A landscape with many peaks, sampled at points; each row gives a point and its height.
A climber steps from a point to the highest of its 2 nearest points, and stops where none of them is higher. Distance is the straight distance between rows; heights are no part of it.
z337 (h 579): -5; 41; -55; -4; -8; 9; -14; 38; -17; -35; 49; -48; -32; 24; -2; 11; -11; 41; -14; -42; 18
z885 (h 91): -12; -53; -2; 28; 29; 10; -16; 20; 32; 4; 13; -5; 21; 12; -10; -25; 13; -20; 16; 45; 9
z370 (h 445): 5; 13; -2; -7; 21; -4; 18; 19; 13; -35; 12; -18; -6; -28; -5; 29; -12; -6; 10; -18; 16
z628 (h 485): -10; -4; -31; -20; 7; -30; -3; 47; -14; 7; -15; -16; -8; -12; 18; 17; 18; -16; 44; -32; -40
z419 (h 207): -17; -41; -22; 2; -5; 14; -32; -2; -37; 11; 22; -4; 49; 27; 48; -54; 6; 5; 19; 35; -53
z593 (h 193): 3; -9; 8; 14; 19; -23; -2; -3; -9; 30; -34; 8; -13; 8; -7; -13; -39; -3; 24; 27; -26
z177 (h 305): 15; 33; 36; -18; -29; -5; 2; 11; 19; 13; -32; -10; -13; -7; -13; 21; 22; -19; -26; -29; 17
z932 (h 566): 3; 66; -75; -31; -36; 32; 0; 15; 25; -29; 39; 0; -25; -21; -16; -3; -26; -3; 6; -12; 25
z847 (h 592): -38; -4; -9; -4; -19; -42; -7; 37; 1; -27; -16; -11; -14; 8; 1; -8; 0; 10; 38; -22; -51
z404 (h 290): -1; 27; 6; -28; 15; -29; 28; 6; 12; 6; -41; 15; -28; 6; 10; 44; -19; -18; 39; 9; -37
z68 (h 194): -27; 12; 17; 0; -26; -46; -9; -44; -37; -25; 11; -14; -6; -25; -18; -26; 11; 9; -26; 10; 6
z209 (h 258): 14; 37; 42; -11; 28; -1; 20; 20; 5; -17; 0; 19; -8; -2; 30; 35; 41; 20; 36; -13; -28
z796 (h 444): 1; 29; -37; -10; 1; -18; -31; -4; 12; -35; 23; -8; 49; -38; -36; -5; -28; -6; -23; -56; 16
z782 (h 439): 5; -26; 27; 1; 40; 33; 24; -7; -22; 24; -46; -5; 15; -6; 64; -13; 7; -8; -24; 30; 9
z666 (h 372): -11; 14; 14; -28; 6; -20; 8; 24; 23; 6; -34; -7; 0; -23; 29; 23; 18; -48; 42; 3; -29
z300 (h 37): 3; 16; 35; 23; 48; -13; -4; 10; 21; 3; -43; 35; 12; 16; 39; -5; 1; 10; 5; -6; -1
z589 (h 92): 10; -19; 30; -29; 41; -14; -8; -2; 13; -25; -24; 18; -10; 17; -19; -4; 10; -16; 1; 19; 15
z28 (h 226): -22; 13; -19; -1; -21; -41; -29; -53; -12; 6; 23; 8; 13; -15; -45; -61; -12; 23; -38; -5; 6
z828 (h 622): 3; -7; 21; -32; 13; -7; 18; -24; -27; 22; -48; 38; 11; -14; 13; -3; 25; 15; -78; 13; 40
z477 (h 155): 13; 0; 23; -29; -5; 5; 7; -9; -20; 25; -55; 14; -11; -9; -43; -46; 28; 0; -31; -15; -1
z113 (h 520): -12; 11; -4; 24; -57; -18; 14; -34; 13; -3; 23; 17; -15; 15; -28; 4; -33; 31; 22; 7; 11
z115 (h 556): 10; -5; 48; -24; -27; -18; -14; -38; -23; 6; -26; 19; 16; 3; -10; 1; 23; 1; -68; -1; 23
z238 (h 108): -4; -15; 13; -58; -32; 30; 10; -32; -37; 2; -47; 12; 7; -20; -34; -21; 25; 11; -32; 34; -9
z579 (h 350): 1; -24; 31; -16; 15; 18; 54; 20; 10; 38; -50; 13; -18; 18; 60; -34; 19; -12; -17; 11; 18
z390 (h 25): 3; -1; 17; 8; 73; -20; 20; 14; 26; -34; -24; 36; 6; 8; 28; 1; 12; -9; -10; 21; 41
z568 (h 713): -12; -9; -18; -6; -25; -44; 22; 36; 5; -44; 16; 4; -22; -15; 12; -9; -1; 29; 24; -27; -9
z164 (h 591): 50; -9; 40; 27; 29; 38; 5; -26; -16; 12; -25; 3; 26; -3; 34; -13; 2; -11; -43; 4; 5
z481 (h 714): -16; 27; -21; 17; -2; -11; 12; -2; 9; -6; 51; 32; -17; -21; -30; 35; -7; 36; 23; -26; -11
z9 (h 331): 20; -18; 24; 19; -37; -7; 29; 12; 14; 20; -19; 14; -3; -2; 27; 6; 25; -26; 9; 13; 1
z946 (h 64): 17; 17; 38; 29; 18; -15; -1; 1; 1; -2; -10; 9; 6; 12; 12; 4; -22; 33; 6; -54; -5
z825 (h 104): -8; -32; -3; 31; 3; -3; 17; -30; -23; 15; -46; 20; 17; -40; 12; -25; -4; -3; -32; -13; 28
z109 (h 72): 0; -60; 9; 5; 26; -14; 6; 10; 50; -8; -15; 31; 13; -10; 28; -21; 32; -32; 7; 56; 5
z363 (h 158): -3; -12; 12; 10; 23; -24; 12; -37; -14; 25; -27; 47; 0; 4; -10; -24; -48; 22; -11; 14; 10
z860 (h 159): -18; -38; 19; -14; 27; -17; -18; -15; -17; 10; -39; -18; 4; 16; 6; -15; -15; -31; 9; 52; -35
z387 (h 157): -9; -73; 5; 28; -9; -4; -18; -20; -11; -15; 8; 1; 5; -28; 30; -24; 6; 18; 0; 37; -35
z753 (h 559): 4; -12; -17; -15; -46; -21; 32; 31; 22; -17; -4; 7; 2; 11; -8; 29; 5; 25; 2; -31; 26
z505 (h 279): 25; 23; 20; -32; -12; -19; -14; -53; -9; -2; 6; -2; 37; -23; -32; -48; -19; 13; -50; -17; 10
z708 (h 472): -16; 51; -47; 19; -56; -13; -1; -28; -13; -11; 42; 16; -4; 40; -25; -14; -30; 11; 27; -19; 30
z841 (h 121): 29; -3; 31; 21; -9; 18; 20; -37; -16; 22; -30; 52; 24; 13; -4; -38; -45; 23; -34; -3; 33
z77 (h 359): 21; 36; -8; -21; -14; -37; -7; -28; 11; -13; 7; -13; 59; -12; -16; -9; -10; -5; -53; -49; 9
z70 (h 601): 0; 42; -31; 25; 6; -14; -25; -13; 1; -17; 52; 9; -4; -18; -46; 54; -18; 0; 9; -6; 12
z955 (h 343): 11; 0; 7; 48; -9; 24; 11; -5; -16; -5; 9; -26; 9; 17; -8; 15; 12; -27; 25; -3; 45
z965 (h 255): -20; -32; 0; 21; -8; -23; 39; 34; 35; -4; 3; -22; -23; 35; 39; 6; -17; 16; 15; 2; 6
z821 (h 123): -18; -4; -34; 19; 0; -7; -34; 9; 3; -5; 20; -19; -12; 21; -7; 4; 2; -6; 4; 8; 0
z794 (h 435): 26; -21; 35; 20; 17; 56; -22; -29; -36; 1; -16; -24; 12; 22; 16; 18; -15; -6; -17; 20; 17
z32 (h 77): -5; -13; 28; -47; 8; 50; 31; -26; -29; 30; -55; -14; -6; -35; -3; -3; -3; 6; -23; 43; -21
z445 (h 429): 32; 8; -2; -18; -22; -21; 55; 14; 14; -7; -12; 26; -24; 1; 25; 31; 10; -7; -7; -6; 26
z4 (h 360): 23; -3; 34; 27; 16; 38; -5; 5; -5; 13; 9; -35; -7; 43; -1; 14; -23; -20; 4; 16; 31
z99 (h 88): 25; 26; 23; 22; -9; -4; 33; -5; 0; 8; -21; 28; 3; 22; 7; -8; -18; 22; -12; -35; 40
z837 (h 235): -3; 13; 9; -19; 40; -31; 32; 11; 13; 36; -26; 24; -8; 43; 29; 10; -40; -6; 29; 35; -27
z848 (h 404): -29; -8; -1; -16; 42; 19; -10; 32; -14; 11; 58; -28; 30; -3; 22; 40; 36; -27; 42; -26; -38
z78 (h 637): 3; 61; -78; -27; -15; 15; -8; 13; -25; -25; 67; -27; -16; -12; 13; 10; -28; 20; 2; -35; 37
z124 (h 132): 5; -45; 12; 11; -14; 2; 2; -17; 1; -9; -26; 24; 7; -50; 25; -32; 23; 7; -33; 13; -6
z412 (h 218): 25; 7; 16; -25; -26; -25; 2; 4; 1; 6; -48; 23; 5; -35; -26; -23; 1; -20; -20; -16; 15
z166 (h 486): 23; 44; -45; 20; -13; 50; -7; 35; 34; 14; 21; -28; -18; 3; -10; 21; -36; 4; 8; -12; -5
z162 (h 107): -15; -24; -18; 9; -15; 12; -13; 31; 39; 1; 36; -9; -4; 29; -13; 4; -5; -22; 16; 46; -3
z571 (h 598): -1; 11; 9; 28; -19; -34; 11; -19; 0; 13; 32; 28; -15; 0; -11; 16; 14; 29; 40; 1; -21
z936 (h 517): 7; 30; -8; 21; 23; -7; -25; -7; 11; -50; 26; 1; 23; -35; -30; 30; -12; 7; 4; -44; 14
z135 (h 428): -7; 10; -52; 44; -44; -14; -11; -15; -8; -19; 26; 15; 21; 9; -40; 0; 12; -21; 31; -20; 46
z343 (h 204): 14; 48; 49; -11; 57; 7; 22; 24; -13; 43; -7; 3; -28; 37; 26; 15; 30; 17; 40; -3; -14
z386 (h 529): -51; -32; -43; -22; -6; 48; -18; -15; -13; -4; 60; 29; -10; -25; -12; 46; 27; 15; -7; -64; -1
z150 (h 555): 3; 39; -9; 11; -8; 42; -29; 17; 28; 51; 20; -45; -38; -12; -21; -15; -36; -11; 10; 8; -10
z129 (h 144): 0; 4; -19; 17; -17; -17; -45; -30; -14; -19; 19; -46; -17; 29; 9; 35; 7; -15; -35; 26; -8
z721 (h 275): 12; -9; 9; 28; -19; -4; 11; 33; 19; 32; 5; -2; 13; 9; 13; -9; 18; -8; 42; 5; -36
z496 (h 462): 14; 26; 1; -13; 22; 12; -13; 40; 30; -15; 19; -47; -8; -11; -29; -11; 1; -2; 10; -3; -11
z787 (h 386): 8; -7; -10; 53; -28; -19; -24; -24; -29; 11; 21; -6; 2; -9; -32; 15; 24; -17; 14; 3; 37
z731 (h 524): 6; 28; -39; -7; -4; 27; -1; 56; 4; -36; 21; -46; -22; -1; -33; -20; -5; 10; 4; -39; 13
z315 (h 178): -26; -35; -15; 21; -12; 34; -36; -43; -27; -13; 7; 4; 16; 5; 35; -27; -1; 3; -5; 32; -36
z917 (h 467): -32; -32; -37; -16; 24; 55; -18; 22; -21; 6; 54; -9; 4; 1; 2; 34; 11; -1; 20; -39; -22
z539 (h 167): -27; -17; 27; 8; -26; -40; -54; -39; -22; -28; 7; -28; -11; 10; 2; 9; 15; -17; -3; 25; -13
z45 (h 238): -8; -12; 10; 36; -10; 10; -29; 13; -2; 10; 16; -22; 18; 30; 21; -53; -1; 3; 36; 18; -23
z501 (h 399): 11; 5; 32; 10; -34; 12; -30; -26; 1; 26; -7; -14; -7; 17; -20; 4; 10; 4; -44; -10; 12
z381 (h 126): -10; -54; 9; -49; 27; 25; -13; -8; -2; -11; -37; 7; 6; 3; -21; -13; 8; -18; -13; 45; -19
z303 (h 53): -13; -27; -12; -62; -8; 61; 15; -17; -25; 1; -37; -45; 14; -8; 6; 12; -2; 1; -36; 45; -30
z744 (h 603): -37; -13; -35; -17; -8; 19; 19; 2; 19; -10; 56; 37; -1; -26; -17; 50; 5; 41; 5; -43; -18
z613 (h 504): 20; 48; -56; -4; -15; 23; 10; 16; 13; -24; 26; -18; -22; 0; -25; 10; -29; -23; 36; 19; -11
z268 (h 291): -17; -45; 29; -23; -2; 11; 24; 15; 16; 17; -19; -19; -12; 32; 29; -18; 0; 8; -3; 3; 0
z23 (h 47): -8; -23; 13; 1; 66; -55; 11; 30; 51; -19; 1; 29; 13; -13; 26; 16; 22; -5; 2; 35; -4
z988 (h 329): 12; 10; 3; -13; 54; 10; 7; 47; 15; 19; 29; 10; 9; -11; 13; 36; 47; -15; 35; -7; -30
z928 (h 464): 34; 6; -5; 17; -15; 23; -16; -6; -11; 46; -6; -28; -27; 0; -46; -19; -12; -14; -21; 14; 0

For each start below, name the point where the climber stops.
z209 => z481
z300 => z593
z32 => z828
z343 => z481
z787 => z481
z124 => z568
z837 => z568
